Points on a hilly landscape, in no order, each with its height.
From any point a ball takes the steepest step (drop divided by distance) to one of its 2 nearest points. It stops when none of these is lower. Distance is the straight distance between rows; heights are no part of it.
zegi: [ 57 181 145  98 120 140 152 107  92 146 127  82 113 147  72 105 185 127
 112 164 107 139 116 160 149  99]  height 644
mokoz: [146 156 171 164 147 198 106 149 112 110  67 112 111  97 121 122 142 160
 148 138 169 145 123 173 132 148]  height 580
raraz: [102 118  96  81  91  93 203 127 151 134 164  72 135 139 108 119 175  98
  90 141  89 121 125  97 119 108]  height 450
Kapor: [165  82 105 106  86 139 176 147 145 135 169 128 106 109 169 123 128  79
  99  69 122 154 156  83 130  97]  height 243
Vano: [ 84 161 100 125 104 182 165  93  90 117 126 114 145 180 175 141 114 132
 132 134 119 120 107 148 172 101]  height 702
tarun: [134 142  69 150 114 152 162 137 138 132 138 131 183 205 124 188 101 152
 138 146 106 111 110 180 151 194]  height 222
Sare: [109 126 130 120 167  36 117 121 165 164 131 163 155 144  83 172 137 148
 144 142  95 119 139 148 129 191]  height 709
kaba: [121 139 126 113  74 136 152 118 106 157 181 134 133 150 108 146 115 103
  94 117  50 134 124  94 123  62]  height 505
zim: [142 156 135  97  66 113 166 108 133 166 164 150 111 146  92 173 139 109
  79 114  43 154 134 117 153 106]  height 477
Sib: [118 141 160 122 120 163  98 107 129 138 140 113 115  71 109 101 168 148
 109 131 144 130 155  92 122 125]  height 663
Fezaz: [167  86 141 112 128  98  98 131 168 156 170 144 129  72 133 113 125 110
 110  93 135 124 187  63 103 134]  height 458
muma: [129 140 101  71 128 104 186  89 146 128 115 126 113 185 169 170 125 103
 161 116 139 127 137 118 170 149]  height 292
gokos: [126  91  95 182  87 173 148 162  93 111 171 161 181 135 147 159  72 135
 118 107 108 130  90 127 133  83]  height 553
lil: [ 89 164 140 163 153 183 114 108 106 141 122 128 173 136 103 152 125 157
 130 165 133 121 112 149 160 158]  height 534
pid: [133 165  93 140 116 157 163  98 150 143 158 165 163 166 109 213 105 162
 105 129 121 139 134 176 189 215]  height 151
zorug: [133 116 167 136 195  86  58 112 161 128 105 153 115 104 113 150 138 154
 167 129 167 120 137 124 134 155]  height 217
Vilam: [106 126 136 123  68 122 176 130 119 146 158 166 128 120 107 167 160 148
 112  93  63 173 140 144 152 120]  height 434
Roko: [132 147 143 111 176  90 142 155 112 156  85 102 118 119  86  70 128  93
 168 156 149 123 155 155  93 170]  height 435
Pel: [141 141 140  81 125 133  56  80 156 153 145 105  63 122 130 137 152 128
 104 144 125 120 133  83 146  71]  height 341
kizot: [119 148 158 114 137 102 122 145 111 147  94 120  92 117 119  88 154 116
 164 118 110 138 158 156  99 117]  height 399
Virek: [108 125 164 135 101 146 122 108 140 128 130 139 129  54  85 130 182 174
 100 136 122 148 151 106 155 159]  height 645
lav: [137  71 127 103 133  84 145 112 180 135 141 141 102 102 158 154 162 117
 137  78 143 160 172 106 154 138]  height 352
Bana: [104 179 147 159 155 190  96 107  72 129 117 130 146 139 134 104  93 127
 138 153 146 102 123 146 145 101]  height 506
tesog: [147  96 124 178 135 137 118 212 120 105 114 114 143 133 125 108  95 123
 137 123 111 137  85 147  61 111]  height 234
Ran: [153  91 134 136 153  59  71 148 166  94  81 155 113 193 148 164 104 150
 167 121 141 146  99 148 137 168]  height 189
repi: [136  61 127 154 153  61  68 134 165 112 154 164 154 113 148 142 106 133
 133 112 139 102 125 109 125 111]  height 427
lon: [145 123 156 155 139 114  71 105 134 120 103 182 122 122 157 161 108 167
 152 115 141 129 141 139 170 131]  height 287
lepe: [142  98 119 109 107 103 162 120 149 141 160 162 122 139 158 160 129  95
 108  78 107 152 159 113 171 114]  height 298
tum: [115 135 121 112  94 124 186 126 137 143 108 133 124 139 137 159 167 146
 144 113  94 162 146 160 157 163]  height 375
Peg: [130 111 107  76 100 104 162 107 158 136 140 102  83 157 161 151 150  90
 115 106  95 147 127 111 153  79]  height 357
Zisor: [121 111  98 153 114 142 184 209 101 119 101  94 153 129 109  97 130 120
 140 144 106 137  93 168  83 148]  height 160
ven: [187 100 132 178 157 143  64 155 129  74 108 130 128 113 175 105  79 135
 123 117 187  87 106 130  91 106]  height 637
fuzo: [ 78  93  87  98 121 123 176 122 152 115 174  70 123 105 137  88 183 114
  90 127 125 132 117  97  96  92]  height 486
Rivev: [131 120 111 120 140 123 153 122 162 131  94 143 131 159 139 191 136 159
 166 128 142 154 121 158 165 199]  height 295
vasu: [127 147 126  99 143 171  98 109 124 103 136  96  62 114 177  85 161 130
 112 108 169 127 141 133  88  65]  height 481
dori: [141  95  89 113 128 101 160 102 153 115 130 169 146 168 169 189 101 122
 144 107 161 131 127 139 199 169]  height 199
dapu: [147 147 138 120 151  55 102 112 125 173 111 184 142 152 131 137  84 108
 159 127  86 111 169 121 125 162]  height 146
voga: [130 163 123 112 134 108 181 165  97 142  72 108 146 127  67  86 139 113
 144 176 126 114 147 151 116 211]  height 445
Sak: [174  73 126 157 107 132 150 177 159 128 133 131 166  68  99 123 122 130
 102 132 125 140 129  83 108 181]  height 665
motun: [151 113 117 132 119 122 130 139 123 130 125 139 122 123 176 101  95 102
 146  98 117 117 157 105 102 104]  height 335
fov: [ 52 155 146 129 139  94 134 125  99 160 153 120 162 141  57 119 171 141
 124 157  86 117 121 170 129 125]  height 675
madu: [137  82 103 133 128  74 121 129 141 107 100 164 125 157 188 148  97 120
 174 108 144 122 121 149 151 131]  height 100
kadog: [114 115 100 133  59 130 214 168 100 132 168 125 168 111  88 119 138 120
 107 121  75 135 123 109  95 114]  height 305
rin: [156 129 127 117  72 182 173 128 124 139 149 118 108 110 146 127 131 112
 103  98 107 161 149  87 137 105]  height 181
Fis: [139 118 188 165 167  95  41 142 165 115 109 141 132 135  79 159 134 171
 119 141 126 154  98 128 127 163]  height 125
feva: [132 158  99 114 118 171 193  79 145 136 159 145 168 162 139 201 119 125
  99 128 150 135 139 129 208 179]  height 240
fozus: [ 66 163 140 119 129 188 153 107 103 112 122  76  97 111 113  94 188 143
 118 146 147 151 115 166 142  93]  height 604
vagu: [129  95  72 145  98 116 178 177 149 125 147 124 181 182 127 177 123 135
 131 122  91 129 100 174 128 165]  height 274
nase: [ 87 195 147 106 169 150 129  71 119 152 122 119 146 148  89 147 134 129
 141 167 145 108 126 111 163 164]  height 563
Sebiv: [106 117 116  85 135  93  79  68 147 118 158 121  85 142 166 116 139 118
 118 125 149 109 125  89 143  54]  height 378
Zozu: [149 116 167 166 185 145  80 186 122  87 118  75 134 141  95  93  89 120
 108 151 175 142  79 170  79 120]  height 706
getu: [154 115 157 146 135  89  79 151 176 121 100 153 120 171 109 180 119 175
 131 124 101 184 107 151 139 202]  height 214
sima: [114 143 125 153  58 166 182 146  97 142 150 172 160 115  78 172 137 174
 108 119  66 166 117 157 139 150]  height 478
bur: [108  83 118 123 149  45  78  84 137 113 157 160 133 129 171 107 112 114
 144 120 167  83 125 101 136  82]  height 407
mopa: [106  75 130 156 123 142 140 176 150  79 122  85 141  77  84 112 182 169
  92 160 149 146  83 125 126 149]  height 569
zegen: [112 174 144  83 142  76 111  59 139 167 132 153 117 172 106 170 127 119
 129 146  93 116 146 107 161 138]  height 232
Lofal: [150 124 126 135 117  52 105 107 116 158 145 218 151 160 145 154  64 120
 132 109  85 114 150 137 161 145]  height 101
bosat: [155 172 153 129 158 180 114 125 104 120  73 112  81 112 160  94 125 125
 165 118 174 128 158 155 111 125]  height 609
kerav: [135 140 143 113 157 111 126 165  93 133 101 111  77 119 134  55 119  85
 166 105 131 137 156 207  57  85]  height 436
lunu: [138 156 128  63 145 111 165  89 155 144  96 103  83 146 137 140 148 106
 165 131 144 138 148  90 142 162]  height 358
kif: [178  90 131 181 104 149 114 194 134 115 137 148 168 134 118 153  69 137
 112 119  99 153  95 106 100 141]  height 281
salol: [ 95 100 101 183 105 176 159 180  94 108 163 118 168 109 113 128 122 143
 123 123 108 138  77 135  80  72]  height 578
dilaf: [131 166 121 116 127 121 174 133 116 161 113 108 163 141 100 107 123  97
 134 155 103 109 149 110 111 175]  height 416
gofe: [ 96 125 105 141  91 136 164 125  96 141 188 152 178 157 131 158 101 122
 107 114  74 119 117 126 143  86]  height 529
Gomat: [162 149 132  88 171 141  72  91 139 130 137 111  95 113 163  92 111 111
 134 133 203  92 159  63 103 120]  height 614
pase: [129 166 135 159 125 141  94 121  57 122  98 159 137 163 164  86  68 119
 159 139 139  91 117 170 138  88]  height 484
fosi: [119 177 140  83 165 140 131  75 136 163 130  94 132 135  85 121 129  97
 124 175 151  99 133  62 133 160]  height 585
belok: [120 157 130 108 112 162 155 152  86 134 125  83  96 103 101  48 147 106
 114 143 122 133 133 126  83 107]  height 324
teb: [129 138 151 106 138  71 135  96 165 166 130 161 132  99  90 157 148 138
 124 126 108 138 168 105 145 193]  height 724
sazem: [107 118  88  80  96  99 165 123 147 144 149  76  84 159 132 130 160  89
 105 137  65 127  97 122 116  56]  height 405
neban: [111  95  87 178 122 128 105 147 101  65 122 143 149 149 193  93  81 121
 131 131 160 100  60 171 110  77]  height 664
Nev: [134 159 144 147 167 140 109 161  70 132  91 129 115 146 139  79  74  95
 168 131 141 118 134 207  99 100]  height 463
tebun: [121 139 141  78 124 107 116  66 165 162 157 116 106 130  99 164 155 114
  95 148 104 132 136  74 165 114]  height 291
kipe: [140 135 110  99 111 166 179  73 148 130 165 129 134 152 152 179 127  95
  82 118 146 145 132  88 215 125]  height 320
Dono: [155 172 146  84 163 143 102  98 135 162 115  93  98 109 106  85 126  97
 136 159 172 106 159  60 101 153]  height 601
pudud: [152 144 122 102  75 186 151 148 112 125 127  86  75  93 143  76 156 122
 105 117 121 147 140  95  84  93]  height 262
fati: [151 110 113 171 162 151  86 137 118  48  90 123 116 137 186  99  85 125
 130 135 208 101  68 178 105  97]  height 649
Sime: [140  90 119  94 142 114 143 119 179 115 108 110  76  88 180 123 166 124
 158  89 178 150 166 103 115 137]  height 397
dano: [ 78 141 129 157 106 203 166 144  95 109 121 102 141 107 118 124 171 167
 128 140 126 153  98 163 144 117]  height 557
paduk: [164 133 126 108 114 168 127  74 137 140 158 140 128 128 155 144  92  89
  83 121 152 124 148  57 190 123]  height 371
leto: [ 74 122  85 152 141 144 136 130  94  98 125 121 154 166 177 113 103 119
 144 138 140 107  82 177 133  93]  height 678
getal: [114 154 127 124 110  94 116  79 104 148 145 182 145 175 147 155  91 125
 128 129  88 111 136 129 177 116]  height 161
Mef: [140 147 150 110 155  57  80  92 112 136  85 179  97 154 159 117 100 119
 189 121 143 104 153 133 143 126]  height 203
nekad: [163 140 156 143 130 177  94 115 123  96  83 135  83  97 195 137 140 160
 153  87 171 123 153 153 131 109]  height 634
vilo: [ 71 137 130 137 167  69 108 119 124 160 147 145 175 164  83 153 134 142
 140 153  95 102 119 168 137 144]  height 693
lem: [156 148 168 179 105 196 105 189 112 101  78 123 128 124  90 137 126 178
 125 141 118 175  89 162 119 159]  height 548
penur: [138 135 141  67 125 120  82 124 151 124 130  93  32 100 156  89 199 138
 113 103 158 144 159 127  78  79]  height 516
pag: [ 76 102 104 134 136 139 174 147 130 108 139  78 147  89 106  90 177 134
 110 152 146 128 104 132 110 131]  height 524
Vok: [166  93 147 161 142 155 101 160 162 113 120 104 147  59  98 110 142 148
 110 145 167 126 124  86 101 174]  height 650
gime: [185 101 130 169 124 133 104 161 128 135 132 168 161 108 151 128  62 120
 137 108 111 117 143 101 106 134]  height 309
vuto: [103 123 151 152 157 140  74 127 122 121 150 124 132  95 125 110 141 148
 128 118 146 109 134 131 112  86]  height 679
gekef: [139 141 146 103 124 100  96 124 123 148 124 130  85 135 149  99 132 110
 148 104  98 123 160 111 104  84]  height 365
Detud: [122 171 106  93 136 140 180 126 111 148 117  63 128 148 102  78 139  81
 114 174 122 109 124 106 101 131]  height 380
ril: [151 119 145 153 184 152  74 123 152 128 128 117 156  79 122 117 109 133
 132 146 193  95 138  79 105 159]  height 636
Vum: [122 130 127 171  77 194 160 175  95 115 110 133 155 122  96 148 135 172
 126 136  95 164  89 161 131 149]  height 514
vakev: [130 112 163 179 186 123  40 149 126 103 138 120 148 122 106 116 107 143
 116 146 167 101  94 152 103  98]  height 692
voz: [131 142 117 119  66 103 197 173  87 139 137 143 159 105  54  99 130 120
 107 144  58 113 145 106  90 153]  height 351
gema: [121 110 162 156 114 146 117 159 132  94  99 124 130  67  61 122 176 190
 102 158 131 150 109 131 151 177]  height 612
zofaz: [117  92  75 149  76 135 216 204 111 119 137 112 170 142 115 139 132 125
 134 119  84 141  93 159  85 133]  height 235
gibo: [130  82 140 151 145  88  87 133 153 151 177 155 170  83 111 127 117 124
 109 117 111 105 150  80 106 122]  height 444
gafal: [131 119  99 105 164 154 125 107 148  83 112 101  74 104 205  93 149 116
 137 103 194 126 140 126  88 104]  height 446
Kek: [125 131 156 143 153  91  59 104 113 101  81 173  93 140 166 131 122 157
 182 118 173 109 123 182 155 101]  height 275
Veku: [170 125 138 145 178 142  59 110 129 104 121 131 120  93 164 105 103 137
 139 124 213  74 144 105 104 119]  height 626

Where does a ball stop that starts at each point below?
Sib: rin
repi: Lofal
raraz: rin
vasu: rin
voga: rin

Call two points neighbours if one is among the 2 nearest of the other. Go from one point of each pair to the other, from neighbour to neighbour, staying as low as possible. Name the highest point that can't be avoided.
Fis and madu: getu
Fis and Zisor: Fezaz
Fis and Lofal: lon
rin and pid: paduk
Zisor and pid: vagu
